Each row is a point on a landscape with many valleys, with its height.
A ball rolls from a point to the lowest of its 2 nearest points, and stops where none of them is lower. Distance is the straight distance between rows; heights are no part of it.
K_288 height 48.3: 126, 117, 123, 139, 126, 127, 134, 124, 134, 183, 123, 107, 114, 146, 182, 108, 162, 137, 134, 134
K_164 height 60.6: 119, 98, 95, 177, 128, 130, 51, 105, 122, 124, 109, 134, 88, 115, 197, 137, 111, 122, 131, 148
K_923 height 28.8: 152, 122, 95, 123, 140, 114, 152, 108, 179, 91, 135, 98, 133, 155, 72, 127, 132, 129, 65, 107
K_647 height 13.6: 72, 152, 132, 113, 109, 172, 152, 166, 167, 187, 178, 101, 100, 140, 170, 98, 200, 118, 116, 114
K_241 height 57.0: 140, 111, 126, 113, 130, 145, 149, 140, 102, 214, 135, 130, 128, 155, 162, 132, 174, 163, 165, 169
K_282 height 32.9: 65, 129, 114, 88, 117, 147, 156, 139, 172, 200, 139, 135, 84, 141, 133, 114, 200, 138, 143, 119
K_713 height 51.7: 101, 106, 144, 134, 112, 149, 118, 132, 164, 98, 129, 110, 110, 152, 120, 95, 133, 113, 96, 86
K_111 height 29.3: 132, 126, 126, 144, 137, 100, 103, 77, 162, 96, 138, 125, 155, 95, 115, 122, 112, 120, 115, 105
K_295 height 7.7: 132, 123, 156, 118, 88, 123, 132, 170, 98, 184, 78, 160, 131, 102, 137, 142, 88, 85, 194, 147
K_815 height 59.5: 109, 174, 128, 114, 143, 54, 143, 67, 144, 94, 93, 155, 172, 127, 103, 142, 100, 148, 108, 119
K_969 height 30.1: 142, 124, 144, 114, 112, 181, 163, 163, 132, 179, 176, 76, 119, 151, 164, 100, 190, 135, 111, 137
K_320 height 24.8: 127, 85, 106, 113, 116, 120, 154, 178, 99, 196, 50, 135, 119, 118, 144, 142, 120, 115, 179, 128
K_946 height 37.9: 131, 122, 145, 157, 111, 109, 36, 149, 102, 79, 114, 189, 128, 116, 147, 149, 82, 131, 143, 130
K_934 height 48.7: 148, 170, 143, 148, 120, 90, 124, 130, 92, 99, 107, 153, 128, 124, 126, 188, 101, 138, 128, 197
K_139 height 63.0: 105, 144, 141, 95, 129, 90, 142, 83, 175, 123, 85, 149, 173, 166, 103, 114, 89, 117, 128, 97
K_978 height 56.5: 84, 108, 95, 143, 132, 135, 90, 79, 127, 156, 92, 131, 111, 110, 193, 115, 104, 103, 145, 121
K_489 height 85.6: 124, 105, 146, 158, 142, 150, 115, 126, 100, 96, 170, 127, 78, 102, 120, 156, 150, 148, 138, 140
K_690 height 39.2: 76, 145, 69, 132, 140, 158, 92, 133, 197, 167, 173, 88, 133, 140, 162, 103, 172, 115, 92, 104
K_544 height 53.5: 125, 142, 156, 117, 101, 112, 140, 80, 168, 135, 101, 96, 154, 123, 176, 92, 82, 75, 105, 111
K_945 height 68.7: 165, 111, 106, 174, 131, 120, 104, 178, 117, 182, 155, 129, 81, 120, 155, 170, 167, 178, 161, 148
K_677 height 63.8: 164, 106, 93, 173, 145, 109, 102, 140, 118, 124, 142, 132, 78, 131, 162, 170, 166, 194, 113, 145
K_363 height 37.2: 148, 108, 97, 175, 150, 128, 96, 130, 94, 144, 119, 139, 130, 120, 103, 165, 103, 122, 179, 168
K_430 height 46.2: 50, 128, 93, 150, 145, 162, 92, 115, 161, 145, 143, 101, 125, 140, 146, 88, 139, 94, 121, 98
K_764 height 56.3: 198, 149, 163, 106, 105, 129, 156, 149, 115, 104, 167, 122, 161, 89, 106, 129, 108, 114, 107, 132
K_944 height 39.0: 128, 114, 120, 151, 157, 125, 150, 120, 90, 113, 105, 127, 125, 189, 108, 137, 134, 150, 142, 154
K_796 height 38.1: 83, 93, 134, 137, 120, 178, 99, 179, 82, 161, 103, 139, 127, 137, 119, 113, 109, 97, 177, 107
K_268 height 54.4: 147, 132, 131, 153, 122, 96, 144, 116, 105, 133, 119, 142, 89, 118, 156, 160, 128, 135, 135, 168
K_983 height 8.3: 187, 139, 121, 112, 141, 164, 129, 111, 88, 52, 148, 122, 154, 127, 99, 150, 99, 123, 77, 156
K_833 height 21.8: 139, 133, 181, 142, 97, 126, 137, 156, 117, 182, 126, 120, 137, 107, 151, 115, 99, 78, 167, 155
K_565 height 36.2: 143, 154, 118, 132, 127, 60, 175, 123, 172, 117, 102, 106, 142, 166, 87, 135, 125, 134, 83, 118
K_130 height 42.6: 162, 124, 128, 144, 99, 118, 127, 162, 115, 89, 110, 124, 107, 136, 131, 134, 110, 116, 65, 93
K_180 height 41.9: 184, 147, 120, 93, 103, 138, 112, 134, 110, 86, 112, 139, 171, 130, 125, 106, 76, 100, 57, 93
K_62 height 48.1: 109, 133, 147, 123, 125, 137, 162, 102, 170, 164, 127, 85, 149, 143, 131, 86, 122, 86, 134, 118
K_478 height 28.7: 119, 138, 85, 123, 136, 168, 141, 118, 184, 155, 179, 60, 128, 108, 137, 97, 163, 105, 89, 125
K_453 height 19.1: 148, 116, 96, 139, 164, 141, 119, 77, 129, 54, 142, 100, 153, 136, 90, 137, 117, 138, 79, 129
K_74 height 56.0: 91, 107, 142, 130, 126, 129, 103, 137, 172, 114, 125, 140, 145, 163, 75, 95, 118, 124, 136, 76
K_103 height 39.1: 103, 110, 137, 153, 118, 166, 123, 174, 103, 170, 141, 117, 81, 155, 160, 115, 160, 132, 148, 133
K_669 height 51.4: 113, 134, 186, 120, 125, 154, 190, 122, 115, 141, 171, 116, 117, 109, 102, 120, 153, 119, 156, 146
K_876 height 47.0: 166, 118, 114, 144, 160, 144, 147, 117, 98, 121, 142, 100, 122, 179, 143, 149, 156, 160, 126, 196
K_488 height 56.8: 140, 138, 129, 141, 102, 87, 113, 95, 146, 106, 90, 117, 130, 111, 186, 121, 80, 93, 77, 105
K_81 height 21.9: 116, 148, 134, 93, 142, 108, 90, 87, 201, 98, 165, 144, 177, 85, 106, 91, 107, 121, 135, 98
K_446 height 54.8: 126, 160, 156, 101, 143, 81, 151, 104, 143, 80, 140, 166, 157, 119, 74, 138, 133, 166, 131, 119
K_654 height 66.1: 122, 94, 103, 82, 143, 148, 172, 129, 101, 185, 89, 137, 133, 179, 132, 125, 185, 173, 163, 138
K_166 height 66.7: 77, 131, 119, 99, 129, 88, 152, 94, 148, 120, 53, 166, 117, 171, 99, 140, 119, 134, 128, 97
K_336 height 43.0: 146, 157, 148, 152, 111, 108, 64, 170, 95, 66, 118, 184, 121, 122, 113, 188, 106, 150, 141, 168
K_975 height 26.3: 98, 143, 164, 101, 146, 155, 116, 101, 129, 113, 186, 148, 165, 79, 104, 101, 133, 131, 170, 124
K_39 height 25.3: 73, 106, 103, 121, 116, 174, 125, 193, 92, 203, 104, 136, 99, 117, 159, 116, 154, 115, 167, 114
K_752 height 46.0: 160, 167, 116, 106, 133, 97, 132, 104, 136, 78, 111, 112, 194, 135, 99, 120, 87, 132, 57, 107
K_527 height 45.9: 124, 138, 141, 116, 115, 101, 178, 127, 90, 166, 74, 150, 114, 152, 158, 139, 115, 117, 154, 163
K_368 height 59.9: 168, 164, 127, 129, 100, 57, 140, 96, 143, 107, 110, 126, 144, 67, 152, 143, 99, 114, 73, 120
K_642 height 43.7: 181, 122, 135, 178, 138, 123, 117, 156, 112, 132, 163, 102, 145, 120, 92, 154, 103, 120, 151, 162
K_138 height 47.3: 163, 151, 166, 95, 129, 114, 166, 124, 127, 46, 177, 153, 124, 96, 81, 157, 152, 174, 99, 118
K_335 height 37.8: 163, 145, 173, 109, 108, 128, 141, 140, 89, 48, 160, 155, 80, 80, 126, 185, 136, 156, 91, 143
K_352 height 51.6: 80, 104, 90, 131, 139, 140, 105, 89, 157, 158, 90, 121, 128, 166, 150, 95, 124, 114, 138, 98
K_625 height 70.2: 108, 127, 122, 142, 141, 143, 161, 143, 145, 162, 178, 106, 79, 113, 116, 135, 194, 160, 143, 122
K_618 height 42.2: 135, 131, 105, 153, 126, 60, 148, 138, 157, 158, 84, 126, 123, 175, 126, 124, 131, 138, 119, 95
K_719 height 37.4: 126, 151, 164, 122, 114, 99, 178, 124, 115, 144, 77, 117, 162, 186, 143, 113, 92, 101, 125, 134
K_954 height 35.5: 125, 116, 114, 139, 119, 94, 166, 152, 129, 204, 87, 131, 118, 139, 128, 115, 132, 124, 169, 100
K_337 height 10.9: 151, 133, 135, 120, 102, 171, 175, 147, 146, 158, 172, 71, 108, 96, 138, 102, 155, 94, 95, 133
K_232 height 11.5: 132, 157, 131, 78, 163, 103, 112, 87, 160, 96, 164, 170, 175, 76, 116, 83, 119, 149, 184, 114
K_507 height 62.8: 142, 106, 91, 165, 131, 116, 96, 103, 138, 99, 122, 113, 93, 123, 172, 131, 134, 137, 79, 116
K_831 height 31.0: 129, 126, 172, 132, 114, 133, 119, 138, 112, 125, 93, 123, 171, 177, 146, 99, 72, 92, 134, 120
K_861 height 18.7: 155, 152, 157, 97, 150, 140, 111, 126, 87, 30, 149, 152, 172, 135, 120, 128, 108, 152, 105, 162
K_308 height 25.6: 128, 82, 61, 116, 136, 120, 94, 116, 106, 180, 62, 148, 124, 137, 177, 144, 145, 162, 150, 129
K_961 height 5.4: 101, 80, 81, 106, 122, 173, 90, 170, 93, 193, 82, 148, 105, 117, 186, 146, 160, 143, 163, 138
K_725 height 36.7: 111, 131, 123, 147, 140, 110, 134, 98, 168, 134, 160, 117, 121, 91, 87, 132, 140, 131, 139, 119
K_900 height 28.0: 163, 167, 169, 85, 116, 148, 100, 141, 84, 22, 151, 172, 124, 102, 139, 167, 114, 152, 99, 182
K_663 height 45.1: 77, 123, 108, 104, 138, 115, 155, 103, 185, 165, 139, 135, 87, 125, 92, 125, 159, 133, 148, 126
K_529 height 37.0: 110, 128, 172, 113, 130, 177, 115, 108, 123, 89, 177, 115, 155, 107, 126, 93, 123, 105, 123, 120
K_348 height 71.6: 100, 102, 109, 96, 139, 120, 176, 112, 115, 145, 67, 149, 111, 150, 104, 133, 150, 142, 155, 118
K_504 height 46.5: 105, 123, 159, 141, 129, 149, 98, 167, 104, 145, 159, 143, 158, 104, 99, 105, 108, 110, 176, 99
K_206 height 22.8: 132, 126, 138, 124, 124, 123, 105, 144, 85, 135, 73, 165, 173, 154, 120, 136, 68, 107, 171, 145
K_297 height 59.1: 171, 136, 94, 167, 132, 88, 114, 121, 114, 102, 119, 123, 92, 106, 166, 177, 122, 149, 85, 159
K_768 height 37.3: 153, 129, 167, 117, 100, 126, 115, 159, 127, 92, 122, 131, 164, 139, 126, 97, 97, 111, 96, 88
K_220 height 40.0: 90, 152, 175, 109, 115, 138, 157, 128, 165, 157, 164, 114, 149, 102, 94, 95, 136, 92, 153, 109
K_916 height 76.6: 119, 114, 95, 131, 154, 145, 128, 123, 183, 121, 181, 99, 74, 131, 110, 144, 200, 180, 105, 118
K_912 height 31.1: 137, 130, 146, 114, 136, 124, 68, 144, 96, 106, 118, 187, 173, 119, 131, 118, 79, 130, 180, 128
K_530 height 50.0: 223, 134, 127, 147, 118, 139, 139, 171, 110, 120, 167, 100, 122, 84, 93, 167, 106, 113, 108, 143
K_776 height 45.4: 125, 107, 143, 110, 115, 204, 106, 127, 131, 63, 166, 112, 116, 120, 103, 99, 134, 113, 73, 88
K_389 height 81.9: 109, 105, 107, 147, 172, 162, 122, 83, 130, 72, 174, 108, 84, 115, 104, 145, 171, 166, 112, 133
K_562 height 30.9: 146, 127, 97, 165, 152, 106, 115, 145, 84, 136, 77, 139, 152, 176, 97, 158, 90, 126, 160, 168
K_726 height 61.9: 99, 135, 138, 139, 145, 165, 182, 164, 101, 184, 179, 105, 104, 116, 100, 128, 173, 127, 181, 145

Where does a ball stop that starts at each point below?
K_166 | K_983
K_654 | K_961
K_74 | K_232
K_677 | K_206
K_389 | K_220
K_164 | K_337

Call two points neighbours if one is among the 2 nearest of the other. Go from one point of each pair to the other, from neighbour to neighbour, staying as low as possible. Name the highest point that can't be avoided.
K_220 and K_961 | K_368
K_647 and K_232 | K_663
K_961 and K_232 | K_504
K_295 and K_983 | K_618
K_647 and K_337 | K_969

Write out the way that a ball takes from each point below.
K_489 | K_268, K_934, K_336, K_946, K_912, K_206
K_507 | K_297, K_268, K_934, K_336, K_946, K_912, K_206
K_348 | K_654, K_241, K_288, K_103, K_39, K_961
